A landscape with many valleys, sampled at points; each row gives a point and its height.
A ball rolls from a point to the lowest of its 2 nearest points, and stops where none of them is lower. Distance is the straight distance between rows; heights are no part of it.
K_295: [160 133  91 103 123 183 118  86 138 189 122 131 127 111 155 180 146  89
 126  65 101]  height 32.7
K_935: [103 121 159 125 102 126 155 114 105 118 157 142 114 114 151 142 215  95
 145 170 137]  height 38.4
K_490: [118 148 118 138 142 151 136 114 142 135 145 100 114 163 117 122 122 109
 137 151 147]  height 29.4
K_104: [142 180 116 119 145 131 138 147 162  87  96 125 141 172  36  70  68 203
 137 175 157]  height 45.8
K_366: [125 129 109 107 129  94 124 191 109  76 145 108 134 128  84 109  85 167
 116 125 139]  height 42.3
K_874: [148  98 142 109 151 147 115 110 173 192  45 184 166  68 188 151  74 127
 105  95  91]  height 21.8
K_330: [160 117 105 109 117 160 114 119 147 174 133 131 156 107 153 145 107 129
 128 107 112]  height 23.3
K_726: [165 122  96  97 144 171 116  87 155 191  82 158 147  91 176 191 114 109
 120  83  90]  height 24.2
K_14: [120 165 100 181 103 170 112  81 141 119 175  83  92 166  82 116 153  88
 169 118 152]  height 57.3
K_818: [145 163  73 137 136 140 113 129 141  93 154  78 126 155  61 108  77 143
 144 128 141]  height 30.0
K_360: [157 154 104 115 155 134 140 105 127  93 132 108 129 126 108 141 107 148
 151 173 112]  height 47.9
K_736: [115 125 104 114 115 148 132 135 105 109 160  99 103 119 151 151 182  64
 150  97 113]  height 30.9
K_112: [142 133 136 120 131 118 132 133  95  91 143 113 116 134 129 125 159 138
 151 113 104]  height 36.6
K_322: [107 193  97 197 109 134 110  90 124  61 166  73  79 182  29 102 105 123
 148 103 164]  height 13.6
K_695: [149 119 122 128 139 130 110 150 123 181 118 129 138 147 100 121 111 159
 100  86 127]  height 42.0
K_878: [138 147 103 133 142 142 123 140 151 130 143 103 131 164  87 105  89 144
 135 140 150]  height 22.2
K_342: [157 101 154 132 159 113 131 139 134 142  79 156 161 114 133 129 117 181
 118 138 106]  height 40.6
K_648: [ 92 183 118 180  83 117 125 109 113  67 189 109  60 183  57 121 163 120
 158 128 191]  height 42.6
K_672: [162 142  74 109 196 146 122 132 164 178  60 139 159 136 117 118  55 142
 135 161 110]  height 29.9
K_327: [127 118 117 109 129 126 134 118 114 136 155 103 130  93 144 157 128 105
 126 138 115]  height 38.9
K_470: [132 108 156 111 157 144 139 108 172 181  69 168 165  86 205 125  87 105
 121 145  94]  height 26.2
K_117: [103 128 134 104 135 106 154 183 140  55 124 120 124 149 134 110  93 144
 130 172 150]  height 39.0
K_446: [ 97 156 171 138 118 106 160 124 112  97 153 131 103 171 104 103 156 138
 126 172 164]  height 36.4
K_448: [105 156  96 151 108 111 118 121  88 107 198  84  84 147  67 126 142 109
 127  95 153]  height 31.2
K_214: [111  95 169 120 155 129 140 139 148 132  78 142 149  98 198 121 109 101
 120 144  99]  height 29.0
K_744: [120 102 196 136 140 100 165 126 138 118 103 170 164 116 170 121 150 147
 120 185 123]  height 18.7
K_254: [115 163 152 130 119 136 142  97  84 112 158 110  94 138 114 116 210 100
 150 124 112]  height 40.8
K_111: [123  92 145 112 162 112 126 150 163 161  54 154 178  59 161 122  59 141
 100 156 104]  height 34.9
K_93: [122 129 149 119 116 150 150  92 130 147 142 135 131 110 165 142 183  92
 146 172 119]  height 40.3
K_516: [112 138  91 129 119 124 130 139 105 108 180  83 102 140 109 146 141  91
 136 105 136]  height 24.6
K_747: [108  92 170 134 134 114 131 159 119 161 106 147 123 145 169 132 159 114
 110 103 132]  height 45.6
K_527: [100  79 178 140 152 100 137 149 136  95  76 148 135  82 202 142 137 103
 122 142 101]  height 31.1
K_46: [109  90 149 112 149 100 137 166 153 134  86 142 168  88 148 114  71 149
 107 179 126]  height 36.2
K_963: [151 198  80 137 166 153 126  93 166 101 114 104 129 168  69  89  57 141
 161 185 137]  height 42.9
K_735: [138 159 149 124 147 136 164  92 157 110 124 141 147 155 135 102 124 142
 151 208 132]  height 4.4
K_719: [145 136 137 118 143 123 140 154 153 116 101 142 158 154 104  88  94 185
 135 173 138]  height 18.8
K_905: [ 88  52 200 151  99  87 119 145 117 130  92 185 127  60 212 145 186  98
 106  99 122]  height 44.9
K_667: [ 98 115 139 107 108 136 136 151 110  91 152 103 115 121 169 118 154  79
 145 132 119]  height 34.5
K_947: [154 139 136 121 165 138 138  85 115 176 107 129 136 116 129 155 125 125
 112 148 106]  height 44.2
K_926: [178 159  71 150 161 156 109  67 126 149 126  99 114 155  78 161 129 131
 137 130 122]  height 50.7
K_105: [119  85 136 114  87 124 120 147 104 126 153 143 130  92 181 154 176 106
 130 106 116]  height 33.4
K_450: [105  79 196 129 114 133 144 102 150 157  81 181 152  68 226 142 169  81
 118 139 106]  height 24.8
K_694: [155 148 130 140 112 138 114  96 116 147 164 120 138 141  82 105 131 166
 127 130 132]  height 35.9
K_509: [123 104 122 123 163  99 132 182 117 113 104 122 122 132 132 151 113 139
 114 113 121]  height 35.6
K_902: [124  91 185 131 119 118 148 115 139 139 111 169 155 102 194 138 171 123
 129 159 118]  height 21.1
K_752: [107 102 142 107 118 116 141 148 119  95 148 120 138  97 174 132 129 110
 130 160 120]  height 36.5
K_345: [151 145  83 161 109 146 100 105 113 154 173 104 106 158  84 145 159 115
 133  66 140]  height 50.1
K_459: [160 172  89 137 150 169 114  75 170 187 122 117 146 153  93  97  73 133
 139 155 131]  height 47.7
K_632: [116 148 121 150  69 128 109 105  91 142 201 117  94 140 101 120 197 110
 144  97 145]  height 60.9
K_27: [116 112 162 122 115  89 138 154  77  67 141 139 111 117 154 124 171 141
 142 122 109]  height 34.8
K_258: [129 124 164 116 105 161 134  93 101 171 129 142 125 105 163 136 202  97
 130  89 100]  height 35.5
K_575: [164 139 100 121 146 142 114 141 152 142 107 125 161 143  87  96  82 183
 139 150 126]  height 11.1
K_919: [129  82 126 126 149 100 123 165 123 139  99 134 134  84 161 170 114 121
 104  96 109]  height 32.5
K_777: [167 145  88 119 171 151 121  84 113 162 116 104 120 120 110 177 126 110
 117 110  98]  height 47.0
K_253: [118 205  97 167 112 137 124 117 155  43 140  85  96 174  17  86  59 166
 142 143 186]  height 48.3
K_918: [132 114 156 101 122 162 131 100 130 175 111 142 140  88 188 143 149  93
 114  90  87]  height 32.0
K_625: [100  56 172 138 118  89 120 177 153 131  91 169 156  90 186 130 112 135
  98 142 139]  height 37.5
K_74: [136 104 125 107 120 144 120 151 154 154 123 126 163 120 160 112  92 134
 129 127 119]  height 28.0
K_231: [109 195 129 167 103 117 131 117 134  51 157 112  83 191  39  95 110 172
 139 138 189]  height 43.3
K_197: [181 136  67 111 170 160 110 112 164 184  87 138 160 126 126 147  71 138
 130 128 104]  height 24.9
K_954: [159 119  69 115 108 153 105 133 137 168 160 108 141 125 118 159 111 111
 120  67 126]  height 6.9
K_303: [ 74  79 191 130  95  97 132 145  96 125 123 170 115  88 198 133 217  75
 114 126 121]  height 43.0
K_758: [ 98 142 136 129  84  93 128 158  93  75 186 124  90 167 105  92 155 146
 133 121 159]  height 47.1
K_138: [147  95 126 102 134 149 110 112 153 186  66 169 151  67 181 186  93 117
  88  57  97]  height 12.8
K_899: [147 118 155 131 147 114 130 134 111 153 107 141 140 134 116 117 133 166
 103 114 111]  height 38.8
K_445: [ 94  74 166 136 112  85 118 183 101 136 121 161 119 121 179 129 166 126
 106  88 127]  height 43.9
K_242: [ 75  96 201 134 106  77 151 144  85  94 132 168 119 112 178 115 199 107
 113 157 138]  height 41.3
K_761: [113 157 134 105 106 109 149 165 124  20 152 116 108 159 107 100 105 169
 143 154 159]  height 40.7
K_643: [132 121 172 122 156 118 158 140 164 121  83 164 171 143 150  91 112 161
 131 191 124]  height 15.5
K_144: [155 174 100 158 134 142 113 119 154 106 116 115 132 184  27  83  87 195
 139 155 160]  height 49.9
K_388: [107 164 120 168  78 148 114  97 106 104 194  90  83 159  82 100 195  92
 165 109 148]  height 59.5
K_493: [118 116 176 121 130  90 146 156 109 112 121 142 146 127 121  95 124 177
 106 147 129]  height 40.9
K_183: [123  68 145 125  96 117 117 135 119 150 118 168 128  67 197 182 175 109
 114  78 114]  height 29.3
K_702: [122 110 110 104 140 107 119 199 130 109 111 112 157 115  98  96  68 168
 112 129 129]  height 40.5
K_568: [165 113  90 110 173 129 117 141 117 141  95 112 150 108 122 155  93 140
 114  88  93]  height 24.7
K_665: [123 194  94 179 131 148 123  84 142  69 151  83  83 183  52 122 114 125
 161 147 163]  height 27.9
K_772: [133 198  95 174 156 158 125  71 160 104 132  87 106 183  60 105  83 120
 154 163 149]  height 36.7
K_675: [102 122 115 112 122  84 132 184  93  73 160 107 109 131 120 131 116 136
 115 124 148]  height 44.0
K_143: [ 98 109 148 107 149  95 147 187 148  77  96 136 143 116 141 110  79 154
 116 188 141]  height 37.6
K_767: [133  68 143 117 107 126 107 131 134 167  88 173 138  50 193 184 128 120
  95  55 104]  height 23.4
K_247: [103 136 152 129 132 131 155 134 134 126 142 125 115 162 139 123 152 108
 134 168 152]  height 33.5
K_526: [112 108 133 124  82 126 130 134 109 136 174 143 110 116 159 155 208 103
 144 130 138]  height 36.3
K_148: [164 176  79 121 178 140 126  92 139 118 111 100 135 136  84 116  66 143
 144 173 112]  height 46.2
K_155: [139  86 100 104 108 141 114 148 125 157 136 133 136  95 172 172 132  94
 115  47 111]  height 32.2
K_669: [111 177 135 125 133 119 152 153 152  76 123 118 110 180  61  84  79 179
 131 171 178]  height 42.4
K_793: [138 107 134 124  91 116 106 134  99 158 168 140 130 119 127 132 149 146
 112  96 132]  height 63.0
K_451: [ 98 111 138 122 126 137 126 155 117 166 138 120 107 142 161 139 162  80
 111  84 131]  height 47.8
K_63: [134 126 107 119 188 107 141 168 137 116  84 126 135 136 112 147  86 153
 117 155 124]  height 37.9
K_846: [158 121 147 116 180 134 134 101 134 173  72 154 154 105 141 142 103 151
 107 143  94]  height 42.2
K_373: [ 85 116 175 120  92  97 157 136 100  88 162 144 118 122 156 120 186 113
 131 182 145]  height 40.0
K_939: [103 181 154 143 117 111 155 135 131  73 149 124 100 191  73  98 119 167
 125 167 185]  height 39.3
K_69: [166 142 119 122 116 167 112  91 139 174 143 123 150 135 117 117 122 141
 136 119 114]  height 30.1
K_218: [153 110  87  99 149 149 112 175 168 149  91 122 169 122 142 113  56 138
 135 117 110]  height 31.8
K_701: [148 162  76 181 115 159  97  85 131 127 167  82 109 170  59 121 123 113
 146  91 140]  height 54.1
K_86: [144 158  89 144 130 171 122  78 128 153 153  96 102 139 110 158 171  79
 156 119 123]  height 46.5
K_384: [125 134 144 145  99 103 121 118  79 148 173 137 105 149 106 119 183 145
 122 108 140]  height 62.1
K_851: [123 128  79 125 111 138 116 147 130 141 180  85 125 137 110 133 105 101
 121 102 151]  height 14.1
K_677: [140 108  83 115  91 138 111 135 104 151 175 119 123 112 133 165 160  98
 128  53 117]  height 24.3
K_361: [137 139 160 117 160 137 158 103 157 148  95 155 165 134 167 101 116 133
 141 187 111]  height 11.7
K_397: [128 170 150 147 129 129 141  71  95 129 157 108  98 149  81 119 176 132
 136 148 133]  height 43.5
K_324: [101  89 172 127 102  79 121 184  97 116 141 160 133 133 151 102 144 160
 103 121 140]  height 42.5
K_602: [122  76 138 108 109 139 110 162 160 176 108 154 163  97 183 135  97 129
 102 106 124]  height 31.7
K_915: [105  53 183 131 105 119 111 147 156 165  91 175 162  71 208 130 116 116
  89 112 124]  height 35.1
K_782: [107  99 175 108 117 158 140  96 143 176  90 161 139  66 216 148 158  64
 114 107  91]  height 28.3
K_449: [128 169  99 141 127 132 133 112 118  66 163  79  95 162  74 123 112 128
 151 136 150]  height 35.0
K_418: [149 127  92 143 123 123 106 148 113 152 150 119 117 166  83 136 134 150
 116  69 138]  height 46.1
K_53: [183 139  54 116 169 152 108 124 144 160 106 104 151 142  97 145  79 129
 127  89 108]  height 13.5
K_549: [130 146 113 119 111 168 134  75 133 178 155 121 120 114 141 157 173  84
 145 146 125]  height 43.1
K_882: [144 179  96 158 140 161 116  62 153 149 150  96 129 154  75 111  93 126
 146 162 143]  height 43.2
K_500: [ 87 121 117 117  93  81 122 179  76  68 184 121  87 150 134 118 162 111
 133 106 147]  height 45.7
K_221: [146 116 105 106 184 124 124 149 167 162  47 158 179  92 125 113  51 163
 120 169 103]  height 33.0
K_276: [156  81 104 117 157 114 113 165 139 140  73 145 160  83 144 157  87 151
 109  93  99]  height 29.1
K_157: [100  85 180 130 132  76 135 167 101  67 102 146 124  98 172 127 147 129
 119 128 109]  height 33.1
K_351: [163 131 104 115 155 146 133 106 150 128 118 130 143 115 157 151 110 127
 160 175 101]  height 46.4
K_350: [ 96 178 114 153  83  91 127 138  89  56 186 121  63 187  66 103 154 144
 144 106 185]  height 45.3
K_828: [143 137 146 125 125 145 130 101  99 137 133 118 115 126 133 129 180 114
 142 106  97]  height 38.5
K_158: [ 89 173 153 155 103 107 152 108 104  90 176 122  73 178  84 110 190 123
 141 155 175]  height 39.1
K_329: [146 107 138 120 104 136 112 114 109 194 131 158 129 107 144 164 155 135
 101  74 122]  height 64.2

Where does a ball stop that starts at each point below?
K_918 => K_735
K_86 => K_138
K_793 => K_899
K_117 => K_53
K_242 => K_138
K_112 => K_138
